Each row is a point on a tangle of strands that fork and nearly touch. The rows are in no order.
In the rows, 128 means zero.
Points whose rows are less than 182 apart are linked; no others are. Some points are linked to none.
<124>: [116 144 105 106 174 159 188 171  68 141 119 123 138 140 125  99 130 135
 122  72 143 101 183 141 116  72 129 140 106 147  63  99 173  98  75 158
 149 114  88 175 179  89 123 167 155 148 137 150 150 175 127 111 179 126]
<777>: [115 123 197  92  92 123 144 163 131  63 125  98 147 123 136 156 143 108
 154 129 121 148 181 137 132 109 141 102 183 144 156 108 101  71  82 151
 127  97 124 106 133  56 189 142 136 148 180 173 171 138 130 109 129 130]
<1149>: [135 150 157  85 119 129 130 160 148 103 178 113 115 155 118 132 101 100
 105 101  89 177 162 127 104  96 121  96 161 120 141 124 108 140 125 121
 104 121 126 129 113 112 140 173 108 153 159 121 139 136 133 125  80 107]
<1220>: [102  77 107 101 196 135 122 133  99 137 127 124 138 154  91 114 131 133
 103 101 107 161  71 133 141  94 141 110  71 128 104  89 142 173 167 125
 145 125 153 190 135 178 121 167 151 117 113 104 145 169 132 157 147 111]
<18>: [116 127 144 138 126 146 175 102 188 112 159 101 114 109 157 123 100 128
 114 178 100 155 125 213 145 123 136 148 124 116 168 117  93 140 109 130
 119 124 148  96 114 114 123 156 109 134 109 114 121 151 101 117 120 140]
<283>: [ 98 112 161 115 156 106 121 135 165  45 170 148 148 129 128 142 138 129
 130 137 111 100 117 116 131 135 138 117 199 122 100 111 152 107 131 120
 179 189 146 119 106 100 168  85 116 106 121 158 139  85 189 105  53 120]
<78>: [ 96  89 125 115 105 133 146 180 106 106 122 136 124 159 129 155 109 162
 114 124  70 166 124 151  90 108 117 125 134 162 140 112 105 106 133 192
 151 131 139 158  90 119 145 134 110 130  57 112 132 146 151 119 158 151]
<334>: [124 151 115  82 120 125  43 102 123 137 145 122 113 113 114 113 102  38
 144 135 106 130  88 120 175 209 117 148 107  74 142 107 166 157 158  57
  76 114  99 140 173 123 123  96 125 113 199 154 108  98  99 143  59  81]
<345>: [127 166 165  85  77 133 104 127 171 101 139  76 115 100 160 134 102  70
 130 156 115 157 134 162 135 161 103 129 129  91 159 110  95  96  84  71
  68  81 134  96 136  85 157 135 112 150 166 145 126 155 110  99  66 119]
<128>: [141 110 142 146  60 121 138 157 145  99 107 143 111 140 131 190 113 149
 162 141 134 133 154 137 142 116 104 133 152 139 190 125  90 130 134 170
 134 107 130  83 105 120 155 105 116 109 146 140 146 108 135 112 129 156]
<211>: [129 146 108  79  31 125 104 171  89 144 101  83 150 160 116 157 162  91
 145  80 133 166 107 120 104 105 160 157  77  94 165 120 118 106  86 169
  32  67 124 121 149 133 136 112  96 118 159 141 171 172 135 103 138  87]
<282>: [107 125 141 106 172  82 107 105 101 114 136 134 139 144 115  89 102 102
  90 124  77 134 107  95 138 159 145  72 124 132  46 142 167 149 165  99
 138 181  97 171 138 106 128 134 100 142  89 121  71  83 135 146 100 122]
<105>: [170 146 117 126  13 149 132 108 102 177 102 130 122 133 159 171 171 115
 146  87 161 121 133 162 151 182 117 169  75 123 166 133 128 127 128 139
  63  83 115 132 118 109 103  97 100 117 145 133 103 131  82 133 180 122]
<155>: [130 155  87 153 165 140 127 161 133 160 122 140 109 157 118 134  95 170
 160 114 168 153 129 133 112  67 116 143 117 131 174 115 116 147 125 159
 148 110 135 119 150 169 113 145 142 124 113 117 155 140 130 134 153 156]
<314>: [121 106 120 145 174 103  97 127 143 149 121 152  99 163 132 135  73 150
 142 171 108 181  89 130 112 123  81 126 103 132 179 148  87 176 174 140
 150 146 135 144 105 186 111 147 102 124  63  87 112 105 124 141 137 172]
<11>: [113 121 121 134 142 139 152 129 138 105 159 137 137 146 115 105  89 134
  80 120  81 124 141 160  94 120 132 150 152 142  97 115 162 149 138 143
 139 171 127 147 124 126 105 132 114 135  99 118  92 138 135 114 108 108]
<1211>: [128 162 157 139 127 150 115 114 172 101 130 107 152  81 139 132 174 130
 130 150 174 104 141 126 130 109 150 128 160 116 129 123 124 101  82  93
 113 132 166  97 141 118 158  98 149 134 166 151 147 152 143 119  85 122]
<937>: [106 108  80 166 125 107 101 133 145 157 102 132 134 133 124 127 129 169
 129 152 128 116  53 134  91 166 137 172 104 136 113 136  99  99 133 143
 146 170 175 128 100 202 114  75 115  80  25 114 118 114 126 134 170 169]
<496>: [158 162 154 136 147 131 115 104 134 107 122 130 114  89 161 129 127 126
 152 138 157  78 133 123 179 147 154 133 145  98 153 123 170 144 130  94
 145 109  92  68 155  98 119 103 150 115 198 145 147  89 105 107  86 124]
<338>: [124 104 102 137 103 113 113 115 115 139 115 153 129 141 133 125 170 154
 107 130 113 122  91 116 162 134 164 118 121 153  75 156 139 126 161 110
 143 166 161 139  99 160 134 122 117 105  86 106  90 121 146 153 115 125]
<13>: [151 114 150 108 100 149  64 102 109  96 123 125 116 125 121 135 134  79
 121 121 112 133  99 109 192 191 136 116 121  90 147 114 131 173 172  58
 107 101 128 146 147 137 133  97 142 133 204 132 112 116 101 157  74  76]
<69>: [174 174 141 133 151 144 126  89 163 116 173 130  87  97 176 121  80 103
 141 126 159 126 143 142 198 123 135 126 121  78 178 132 146 172 136  70
 152 112 108  65 162  91  82 148 134 133 220 106 143 114 104 112  81 114]
<633>: [ 87 158 141 106 232 113 113 151  99 148 133 122 155 124  85  85 129 137
 109 135 116 137 129  72  41 107 110  92 149 137  51 130 138 113 121 109
 152 163 120 186 160 137 130 142 143 168  49 122 130 142 161 111 126 125]
<1254>: [110 104 108  90  75 119 125 144 109 146 137 123 144 168 133 141 125 111
 116 102  84 143  90 188 111 163 145 183  79 122 159  97 159 133 150 167
  92 129 118 146 111 142 110  76  85  86 101 155 124 120  92 119 159 117]
<956>: [145 163 107 125  87 130 141 115  85 146 108 114 147 110 157 126 179 120
 103 101 183  62 134 149 147  99 187 183  88  93 119 144 168 118  76 154
  71  89 101 103 184 112 109  96 134 110 174 160 168 135 110  80 153 104]
<650>: [120 126  97 143 181 153 125 130 122 148 119 154 120 129 110 117 100 127
 166 131 157 114 111 131 137 120 107 173 100 109 162  82 136 161 145 143
 132 102 117 147 156 173 109 115 164  95 147 154 162 119  98 154 151 148]
<84>: [117 161 106 105 109 121 135 156 107 132 147 146 147 142  96  77 120  67
 118  97  65  77 170 113  91 199 115 175 132 136  58 134 202  78 107 113
  75 153  72 167 127  83 142  95 136 125 138 185 105 115 116 140 110 102]
<1123>: [115 126  92 101 198 120  68  88 140 124 162 142 145  91  76  79  82  41
 140 151 118 107  83 119 152 192 110 151 107  92 122  80 200 165 167  70
  98 132  93 164 161 143  89  98 170  85 191 172 116  91 106 163  89  90]
<830>: [141 115 131 133 124 148 151  94 110 145 124  97 117 117 159 141 159 129
 122 122 159 132  99 161 216 113 179 123  68  83 148 120 124 178 136  97
 139  88 150 112 168 142 108 154 137 131 198 100 148 161  81 134 144 118]
<579>: [ 86 120 145 136 246 126 131 128  83 127  92 121 159  94 111 111 145 151
 110 168 158 104 123  78  60  82 120 110 146 120  84 112 119 131 114 160
 159 126 119 147 169 157 122 130 168 165  72 145 154 111 126  98 139 140]
<1097>: [ 82 132 111  92 161  90 150 138 128 140 179  98 123 158 147 125 106 127
  95 143  96 159  90 180 111  68 190 117  99 111 121 128 146 176 136 154
 125 134 145 109 138 130 111 167  90 130  97 104 151 147 123  78 115 128]
<373>: [ 90 119 130 130 177 131 114 128 167  62 176 146 157 124  89  95 105 125
  91 138  93  98 125 133  90 128 130 155 192 128 101 109 164 126 132 135
 160 206 155 151 131 136 140  92 114 123 105 155 114 114 177 115  72  96]
<342>: [110 180 144 134 178 124 141 164  94 150 139 141 135 138 124 102 141 157
 127 112 120 145 151  61  54 124 121  66 161 163  23 155 146  79 109  85
 187 175 125 167 135 105 127 154 122 176  52  95 114 153 186 119 147 148]
<1068>: [139 187  98 128 184 120 138 119 147 173 143 168 108 119 126  92  70 104
 163 113 165 119 162  93 139 136  85 133 105 121 107 117 155 138 130  85
 136 138  76 130 132  97 102 134 159 116 133 141 125 111 113 179 127 164]
<700>: [160  94 138 140  71 150 162 162 126 101 162 126 123 137  99 178 138 179
  92  90  93 136 159 127  72  74 145 113 218 170 156 156 134 131 130 178
 148 150 163 107  88 137 115 177 102 155 148  77 114 166 164  89 120  84]
<502>: [116 156 172  98 205 111  92 113 168 109 154 114 154 122 102 100 143  97
 126 137 136 163 140  93  91 113 100  81 165 120 112 147 105 120 113  72
 114 159 119 163 129 113 177 140 147 157 119 136 141 120 160 152  69 112]
<430>: [126 177 122 152 155 151 160 119 151 155 124 140 134 104 135  88 128 137
 147 125 161  97 186 110 119 127 101 138 132 151  77 135 130  81  87 108
 135 133 116 134 118  91 152 133 158 139 114 144 117 146 127 173 138 164]
<766>: [146  92 157 108 116 151  97 100  86 124 125 109 123 137 136 152 150  95
 120 114 129 152  79 123 209 164 160 107  62  78 160 113 118 192 183  78
 140  81 148 138 160 157 115 127 133 133 206 111 154 150  68 156 136  83]
<111>: [196  91 125 196  61 164 157  74 117 163  73 154 134 112 134 151 200 161
 121 131 156 106 139 130 137 149 111 143 123 158 128 151 125 115 145 141
 116 120 132 125  97 168 103 139 135 138 115 101  76 141 104 152 158 109]
<1024>: [111 123  99 144 172 116 124 109 129 184 130 158 101 138 134 113  62 134
 146 151 116 130 107 133 114 165  84 152  93 122 158 134 123 172 179 136
 149 153 105 131 124 167  76 115 122 112  72 111 101  90  79 145 170 186]
<360>: [150  98 152 188 112  78 130 134 132 130 105 177 107 132 153 160 127 148
 151 199 129 126 128  88 119 112  86  71 178 165 140 185  92 120 175 142
 174 149 121  91  93 164 124 137  99 139  96  98  90  80 168 109 111 163]
<776>: [109 136 157  76  82 113  71 111 139 105  94  61 147  95 124 110 132  51
 119 165  79 148 101 150 128 189 130 143 109  94 143 119 112 101  97  96
  37 102 124 135 155 109 158  88 108 140 138 167 113 125 111  95  73  82]
<137>: [127  82 122 127 119 145 167 119  90 130 114 133 153 138 134 144 167 153
 104 105 122 120  93 180 128 127 164 166  94 131 119 100 159 146 140 167
 128 124 136 151 121 148 111 107 126 109 104 129 128 143  95 132 175 108]
<701>: [138 112 140 172 174 141 168 109 106 101 112 120 121 101 169 113 108 167
 138 131 169  83 134 165 186 109 164 151 113 108 181 113 141 149 120 167
 180  90  95  80 189 125  89 125 155 123 191 160 169  78  99  92 177 131]
<427>: [150 169  58 113  80 155 133 180 119 163 146 139 123 171 110 137 128 142
 131  46 130  99 145 146 106 107 141 181 119 137 134 121 183 125  96 156
 103 125 129 127 121 131 113 124 132 104 161 135 139 165 137 120 141 105]
<1019>: [ 90  89 129 113 168 155 130 117 129 116 120 107 149 117 109 106 174 144
 102 130 120 145  95 140 173 108 161 118  93 130  85  96 111 121 111 120
 126 121 180 174 115 156 162 155 156 130 115 118 137 184 141 162 141 127]
<783>: [107 137  91 127 174 109 166 146  96 178 134 100 133 149 144 123 112 158
  98 119 133 130 106 164  64  68 159 151  82 125 134 122 142 160 123 190
 137 125 126 119 161 150  76 155 101 133  69 108 152 142 109  59 170 130]
<247>: [180 116 103 179  99 170 177  78 120 175  81 146 124 104 148 115 156 159
 132 105 183  87 166 159 140 147 100 180  99 141 142 129 129 124 126 156
 112 108  96 126 130 132  88 133 148 131 117 127 107 130  86 153 205 138]
<611>: [115  82 128  76 132  90  60  94  91 133 121 109 135 148 115 103 138 101
  85 116  73 168  80 101 193 159 157  72  77 133  83 144 123 162 176 102
 107 139 129 190 132 127 166 140 107 129 108 117 100  96 126 162 105  98]
<371>: [120 157 122  94  83 115 112  87 155 171 164 126  94 136 161 131  79  76
 146 128  89 147 126 157 194 206 114 137  91 129 136 140 133 142 153  86
 103 144 120 111 117  90 111 118  95 106 131 117  78 108  79 157 107 170]
<95>: [ 80 147 183  77 187 121  93 137 194 123 154 115 175 134 104 119 177 112
 164 111 164 159 143 100  64 142  70  87 208 132 116 164  90  77  81  63
 127 196 138 199 124  90 207 133 156 144  99 171 169 111 183 158 102 101]
<732>: [163 148 103 135  68 148 142 160 123 140 147 109 128 151 111 153 128 160
  95  77 117 134 150 150  79  91 144 145 152 147 155 146 137 140 109 161
  99 132 145 111 106 142 105 146 106 144 134  95 112 165 137  92 123 100]
<811>: [116 130 187 108 199  78 130 106 132  71 154 136 152 131 117  93 106  97
 110 130  93 142 137  84 116 176 113  58 173 126  61 138 162 107 145  78
 154 187  63 172 129  68 148 131 116 158  86 132  81  69 159 143  76 119]
<340>: [121  90 162 173 201 152 157  59 133 110  78 111 153  43 143  98 164 149
 124 193 184  94 128 111 150 120 124 136 158 112 115 121 123 102 108 138
 156 112 127 100 130 155 133 124 175 154 130 133 133 109 111 142 141 157]
<585>: [158 170 123 106  38  78  78 178 152 143 157 104 126 144 130 157 131 113
 125 109 110 158 140  88 115 132 131  63 143 170 102 193  83 108  98  78
  74 148 160 106  79 109 173 138  89 143 133 100  95 131 164 117  91 123]
<356>: [104 149  95 153 197 105 124 122 130 177 120 158 118  98 122  79  51 122
 150 166 115 102 119  83  80 176  70 154 114 115 102 119 143 132 151 111
 155 154  90 141 139 156  92  88 139 115  66 137 121  79  95 146 170 191]
<562>: [140 109 189 126 101 130  70  86 146  61  78  71 162  72 136 135 142  94
 107 186 109 124  96 139 121 181 140 123 147 111 171 125  88 123 118 110
  60  95 150 110 156 123 156  83 128 151 140 143 123 117 114  65  83  85]
<420>: [125 162 109 140 101 112 137  83 169 177 147 138 107 108 159  85  77 103
 139 153 104 101 136 142 153 216 115 164  90 135 103 149 147 112 135  83
 125 169 124 100 107 102 111 102 114 101 100 122  80 109  91 167 143 185]
<214>: [135  96 173 162 163 131 101  64 152 108  71 109 134  67 136 121 144 128
 112 214 145 128 108 114 148 144 103 112 140 121 150 144  88 139 141 106
 124 121 132 114 113 175 144 123 156 152 124 119 111 119 118 140 103 140]
<540>: [154  93 120 156 125 133 120 117 156 106 148 165 122 156 101 129 153 153
 105 124 107 148 124 100 106  92 129  91 200 158 115 177 124 117 156 120
 169 191 173 141  89 163 118 185 108 149 103  65  76 151 219 136  75  92]
<490>: [173 180 115 142  84 152 104 126 129 171  95 135 113 120 109 121 130 103
 144 113 154 106 180  87 107 167  79 156 123 134 135 150 114 117 115 101
  65  94  99 135 130 116 137 107 154 140 146 148 116 131  99 162 122 118]
<723>: [114 124 164 142 177 101 162 105 187  61 174 148 109 127 165 141 121 140
 161 172 136 171 126 130 162  91 135  84 170 107 137 132 111 137 134 111
 190 162 130  82  97  96 123 165 112 130 119 108 123 105 183 135  76 167]
<657>: [129  88 134 145 142 175 172 170 109  83 128 166 106 157 114 146  96 157
 150  96 119 140 173 139 149  92 106 140 143 131 166  81 118 143 144 175
 195 102 121 146 140 123 133 153 147 128 173 138 160 144 140 166 171 134]
<192>: [115 115 128  88  73 113 118 175  97 126 120  83 133 153 135 159 170 147
 125 100 135 192 126 129 131  55 188  83 106 157 111 133  94 103  95 169
 106  66 173 122 128 107 171 158 121 134 143 121 173 181 146 126 146 126]
<101>: [130  95 166 157 166 148 167  98 107 100 109  74 154  99 144 119 132 148
 127 142 171 122 107 172 198 130 186 145  71  76 189  89 116 153 123 147
 160  58 136  97 185 154 100 138 139 135 190 137 183 150  84 119 206 119]
<1264>: [135 189  97 108 164 119 138  94 165 185 179 140  87 108 164 102  61  91
 159 116 165 133 151 141 191 121 114 136  83  97 145 125 141 152 118  82
 126 125  90  97 149  86  86 152 136 104 170 123 134 117  90 145 115 164]
<94>: [141 170 132 114 118 103  81 182 163 122 163 143 121 164  65 142 110 145
 139  86 100 155 157  57  34 137  71  92 204 160 133 174 101  76 111 105
 145 194 148 154  74 115 165 152  99 153  89  93 109 133 211 124 109 137]
<539>: [137 104  98 170  82 123 121 122 111 173  67 133 153 137 131 162 185 175
 148 128 168 123  82 131 116 152 143 153  98 160 116 131  99  87 127 168
 126 122 162 127  98 178 122  94 122  89  46 107 118 133 129 145 195 156]
<362>: [119 105  91 136 199 148 119 113 140 113 161 159 145 106 103  99  83  92
 136 142 117  92  79 146 139 163 118 176 105  99 156  69 192 197 164 117
 133 123 119 150 149 184  68  93 165  67 182 176 154 112  98 137 136 107]
<709>: [ 77 122  91  90 208  84 154  75 122 202 166  96 151  85 128  76  61  82
  98 164 102  98  89 173 123 169 129 158  56 111 108 112 191 160 138 136
 125 148  98 129 158 133  67 120 119 109 106 140 112 101  53  93 172 156]
<335>: [123 129 120 133 115 100 113 157 117 145 124 107 122 145 131 157 170 166
 121 145 145 176 116 127 106  41 173  61 139 158 119 158  82 125 117 160
 127 107 177  91 121 137 149 175 119 150 110  85 146 159 161  97 129 136]
<30>: [170  70 127 164  85 153 149  71 117 135 103 137 143 120 139 135 196 149
  89 136 119 113 102 157 163 147 158 125 125 151 114 154 150 162 174 113
 138 156 147 133 110 180 104 135 122 136 130 100  66 124 113 151 117  86]
<1057>: [126  84 115 162 179 188 211 146 130  81 143 158 140 121 115 106  88 140
 140 100 116  87 152 181 141 122 110 187 128 123 152  66 156 155 131 167
 174 118 110 156 144 143  95 130 160 103 168 159 161 155 108 124 186 106]
<1174>: [168 140 125 117  34 116  95 143 131 146 126 112  93 140 135 181 135 127
 132 129 138 178 130 120 150 113 119  75 120 151 151 166  67 146 135 107
  87 101 150 103 101 136 157 146 100 140 157  85 110 142 124 129 111 118]
<1240>: [ 78 135 166  92 200  94 145 143 125  91 161  95 131 133 155 118 119 125
 113 167 107 174 111 161 127  67 171  81 132 108 118 112 117 144 119 145
 144 112 130 100 134 100 146 169 117 144 121 134 172 128 131  86 116 153]
<520>: [128 149 115 120 132 127 103 115 106 136 121 127 135 108 146 123 164 103
 111 131 148  66 106 123 157 145 178 163 118  94  97 123 187 132 115 104
  93 118 117 111 155 127 124  78 154 108 171 165 139 112 104 115  98 108]
<53>: [119 158 150  97 136 106  67 151 207 128 158 129 156 144  78 133 150 125
 155 111 147 132 150  69  34 148  53 106 217 151 135 181  91  73  92  79
 129 227 159 164 101 106 195 107 133 137  83 154 143 110 215 142  95 106]
<553>: [161 123  87 108  28 112  81 171 133 129 155 117 122 154  87 161 141 155
  90  66  89 161 119 113 108 119 147  88 162 181 122 179 125 113 125 120
 107 145 184 127  61 138 151 145  79 132 130  77  81 154 187 124  89  87]
<807>: [168 190  94 123  78 136 117 115 103 224 105 119 111 142 133 116 123 102
 148  89 171 117 161 117 127 156 102 161  56 129 133 164 129 126 101 119
  56  86  99 130 152 111 109 131 132 132 141 135 125 143  71 147 175 142]
<320>: [150 162 133 100  35 114  96 111 134 165 130 111  89 129 175 165 114  85
 149 134 129 148 120 137 191 183 115 107  89 133 141 160  99 141 133  78
  78 103 134  95 115  93 142 115 100 130 154 109  87 117  86 125  98 150]
<799>: [143  83 148 127  35  95 129 171 119 116 117 135 107 141 141 191 135 150
 134 133 109 167 141 121 155 109 117  60 156 180 143 153  79 122 143 150
 126 108 140 108  76 104 166 148 105 134 140 106 119 119 147 137 123 147]
<327>: [124 164  90 120 102 147 131 180 130 117 169 172 121 163  93 143 137 143
 143  74 125  82 169 106 112 115 123 166 166 139  96 116 180 110 117 136
 143 155 140 136 102 111 144 108 139 106 155 146 132 141 177 148  98 111]
<112>: [152 123 127 130  50 171 142 110 130 120 115 139 117 117 146 151 145  99
 140 116 139  95 122 187 163 200 116 199  99  93 187  83 147 135 129 137
  98  81 113 120 136 113 106  73 119 104 183 161 134 125  88 130 156 108]
<973>: [108  87 136 113 106 158 147 103  89 122  93 113 161 123 119 113 181 129
  98 117 110 114 111 147 164 162 151 144  81 145  73 107 146 106 120 141
  90 113 137 189 103 130 156 115 136 122 105 135 115 158 106 159 160 118]
<839>: [162 169 104 148 102  86 106 173 143 134 158 167  89 177  87 149  75 157
 151  90 113 146 148  52  64 130  86  83 176 146 129 171 124 108 157 112
 171 191 136 116  80 125 108 152  87 139  95  65  82 118 203 135 111 159]
<643>: [143 120 131 167 138 155 132 126  98 114  83 149 135 100 120 115 140 126
 123 125 153  53 164 101  80 150 104 173 172 128 138 121 145 133 128 173
 107 112  82 128 148 126 106  84 169 129 128 180 148  85 109 113 148 115]
<638>: [ 89 107  97 128 130 131 100 175 116 134  98 136 137 159 103 123 115 158
 121 121  88 142  79 135  78 155 115 155 113 153 117 101  99  68 116 169
 148 141 156 182 101 162 146  91 116  99  16 122 140 144 155 125 177 153]
<273>: [125 148 124 111  80 129 140 144  89 139 109  85 151 148 139 152 174 125
 121  97 165 134 128 144 138  78 203 141  78 111 127 122 125 112  83 170
  85  64 144 118 169 112 144 127 118 125 166 144 175 174 127 104 154 110]
<870>: [122 155 148 108 105 162 144 103 177 119 139  77 124  90 147 115  90  88
 118 158 126 161 134 197 134 141 120 162  92  90 181  86  88 123  90 120
  73  69 146 111 147 112 127 132 114 139 149 138 153 179  94 103 127 127]
<733>: [130 141 148 166 160 144 116  92 192  94 145 143 146  73 139 123 168 139
 131 170 184  83 135 106 119 107 136 144 198 110 129 147 143 130 123  79
 175 176 162  72 129 150 128  89 152 116 148 147 140 122 165 124  58 116]
<476>: [111 143 138  97 105 109 135 159 131  73 165 172 128 151 123 156 144 129
 159  96 122 106 153  82 159 132 136 115 168 132  83 114 173  97 134 122
 165 157 118 127  95  62 180  97 129 104 152 167 138  98 184 149  78 122]
<21>: [162 164 130 164 122  70  98 127 166 136 136 177  98 148 128 133  86 128
 165 157 143 134 144  59 104 139  79  86 164 133 131 182 108 131 176  87
 160 185 106  94  94 130 121 119 108 126 102  96  95  74 167 147  96 174]
<713>: [112  63 120  70 135 111  90 132  72 152 118 131 129 168 115 139 134 123
 105  94  83 172  76 122 148 128 153 101  70 128 119 121 141 186 193 142
 127 125 124 179 128 156 128 120 121 115 111 118 132 112 107 158 142 103]
<763>: [170 147 127 168  79 152 120 139 109 144  86 161 127 136  90 139 165 137
 140 103 154  75 190  75  74 155  86 147 181 166 131 148 128 100 129 155
  93 118 106 139 117 127 135 104 155 144 130 144 118 125 135 140 144 112]
<241>: [128 109 107 147  61 101 103 142 119 140  78 139 133 133 149 160 178 147
 142 137 139 107  97 107 155 159 147 115 114 169  95 147  94  88 125 132
 115 136 167 120  90 144 165  80 128  89  76 138 120 115 148 147 144 152]
<92>: [122 108 128 143 118 170 179 116 155  90 155 133 123 110 144 128 105 121
 128 132 103  86 133 202 173 166 136 195 113  98 163  72 165 136 124 148
 146 114 121 112 122 108 109 101 131  86 167 154 150 133  97 117 136 116]
<179>: [124 113 155  98  49 116 142 175 108  74 119 117 133 138 122 174 127 116
 151 113 102 124 165 116 128 130 133 131 163 124 179 108 118 103 117 178
 107  89 108  99 120  86 165  95 118 115 176 175 169 111 135  90 123 127]
<204>: [100 129 117  58  52 119 117 163 111 154 123  94 133 160 126 128 133  79
 135 105  78 166 102 157 127 142 144 152  63 121 143 113 131 101 104 153
  50  96 115 142 113 122 144 109  84 105 121 158 145 158 108 132 123 112]
<184>: [170 125  82 155  95 171 184 147 107 125 128 147 116 142 140 136 151 167
 129  61 161  68 164 162 146  96 151 174 125 120 145 123 165 145 120 162
 141 125 111 114 156 122  87 128 142 119 183 146 149 134 121 113 180  95]
<316>: [111 115 130 169 221 122 161  84  99 150  81 105 142  80 142  92 162 168
 124 178 201 101 138 100 118  71 128 113 120 110 103 135 118 134 117 157
 169 106 122 112 165 163 109 171 164 176 113 124 137 112 121 112 162 164]
<324>: [134 137  95 162 173 116 115 111  92 172  90 149 133  98 130  93 102 120
 123 141 156  66 132  91  68 167 100 165 118 117 122 136 147 145 144 153
 105 119  73 126 158 153  81  77 161 125  90 169 134  64  71 116 166 147]
<434>: [123 152 100 143 153  91 107 154 116 169 121  99 131 150 130 134 129 168
 104 153 137 152  95 128  42  78 151 107 125 143 124 159 105 141 131 170
 126 135 153  97 132 162 106 149 105 148  46  85 132 144 142  73 141 146]
<1159>: [177 136 119 178 128 170 172 128 135 113 137 118 113 118 142 110 115 163
 131  84 177 102 171 170 174  75 152 158 108  96 199 127 114 165 117 141
 163  96 124  94 197 135  82 149 141 135 220 138 167 146 114 107 183  96]
<961>: [159 106 153 164  85  63 117 166 145 139 115 153 102 142 145 182 130 136
 173 188 143 169 141  94 142  96  83  25 176 188 142 179  50 106 144 120
 151 125 121  81  90 116 163 165 108 150 131  95 107  96 177 125 122 177]
<646>: [150 107 200 144 138 140  93  88 151  76 100  94 127  86 147 147 117 113
 116 193 118 141  98 140 150 161 131 116 133 102 188 128  96 161 142  99
 121  90 137  89 141 144 125 120 137 154 169 110 130 112 107  93  86 107]
<1010>: [125 131 135 161 178 130 123 101 173 117 136 155 136 113 132 117 165 153
 128 158 160 120 128  97 110  80 125 115 188 129 106 161 123 120 129 101
 164 188 165 113 113 166 123 144 138 139 108 104 109 134 186 135  73 124]
<35>: [105 130 136 142 210 124 177 106 135 113 147 117 122 105 161 107 108 147
 137 161 146 127 125 163 174  77 159 125 117  93 132 100 137 151 111 142
 175 120 116  96 153 119 116 168 140 125 146 130 161 120 110 107 136 156]
<157>: [125 155  88 113 161 126  97 148 151 189 134 118  95 174 107 123  79 133
 149 128 135 186 106 134 103 103  98 136  66 128 167 114  83 151 137 134
 112 109 145 144 122 162 124 163 127 125  93  86 143 162 112 152 138 165]
<383>: [131 124 179 115 162 116 126 127  84 125  91 112 126 139 116 128 166 121
 123 137 133 155 147  81 130  99 130  66 139 136 102 139  97 128 139 124
 114  96  95 153 144 110 168 174 165 171 143 129 142 124 107 135 119 119]
<474>: [101  80 132 136  91 139 154 177 109 105 107 165 105 148 124 147 133 183
 118 137  62 149 144 109 102 145  93 101 165 186  85 135 109  69 142 161
 200 157 144 162  86 113 148 135  98 143  41  84 106 150 186 129 167 164]
<445>: [ 79 115 139 122 202 154 163 161  64 106  99 123 159 126 113 110 146 139
 146 111 160 115 162 118 117  72 142 133 139 130  91  74 142 101  89 182
 162  88 105 174 189 119 145 131 165 138 133 174 167 145 133 126 188 133]
<466>: [105 110 130 159 135 138 201 123 179  90 170 148 106 132 160 135 118 159
 138 170 100 147 134 173 141  82 143 126 168 132 125 139 108 126 123 132
 176 161 148  90  93 101 121 180 114 115  91  88 113 136 151 121 109 154]
<591>: [129 124 102 162 123 148 169  79 141 182 106 146 118  81 153  98 121 138
 133 146 149  78 136 150 158 185 101 180  87 129 108 128 148 119 124 119
 128 139 112 119 107 123  97 108 154 115 104 135  89 110  71 171 178 175]
<821>: [108  97 166 136 169 136 146 156  80  97  89 133 125 146 120 141 123 144
 142 127 142 154 156 106 132  82 116 100 147 142 138  98  99 124 127 172
 168  85 104 161 163 116 155 152 152 144 135 144 158 126 129 142 167 149]
<1141>: [158 102 152 121  79 131  98 150 135 104 155 128 122 141  90 164 169 147
  91 110 110 160 152 102  95  80 131  62 220 177 144 171  92 119 125 135
 126 152 180 135  85 143 156 175 108 161 160  84 116 156 191 116  93  83]
<409>: [120 113 133 150 190 133 164  92 153  89 148 163 110 125 146 118 121 137
 167 145 158 137 114 120 213 103 146 111 127 101 109 101 136 140 145  93
 192 138 132 121 126 123 126 160 155 104 158 109 121 112 145 178 104 159]
<980>: [115 141 115  87 109 147 169 156 121 125 156 128 141 152 117  92  94  87
  96  90  64 108 164 167 102 139 126 167 113 138  86 106 184  98 104 145
  92 136  95 163 122  99 124 132 111 129 130 152 115 168 113 116 122 106]

Follow the links from the first point to the second, and from the first to the third. Name the last point that the two ways share.
<360>, <373>, <1019> | <427>
<157>, <128>, <1097> | <701>
<324>, <340>, <320> | <701>
<723>, <1057>, <282> | <35>
<1220>, <723>, <155> | <35>

A fork is a point with three links, a tip a point with one. Leave the first point through the second and follow the links. Name the first fork or tip that comes.
<420>, <591> | <474>
<356>, <1024> | <701>
<466>, <18> | <342>
<713>, <1220> | <273>
<157>, <314> | <821>

A fork is a point with three links. Follow the links from the first point to the second and name the forks in between, in order.
<1068>, <540> | <273>, <35>, <701>, <427>, <1141>
<1159>, <1019> | <701>, <35>, <273>
<53>, <111> | <799>, <1174>
<334>, <273> | <701>, <35>
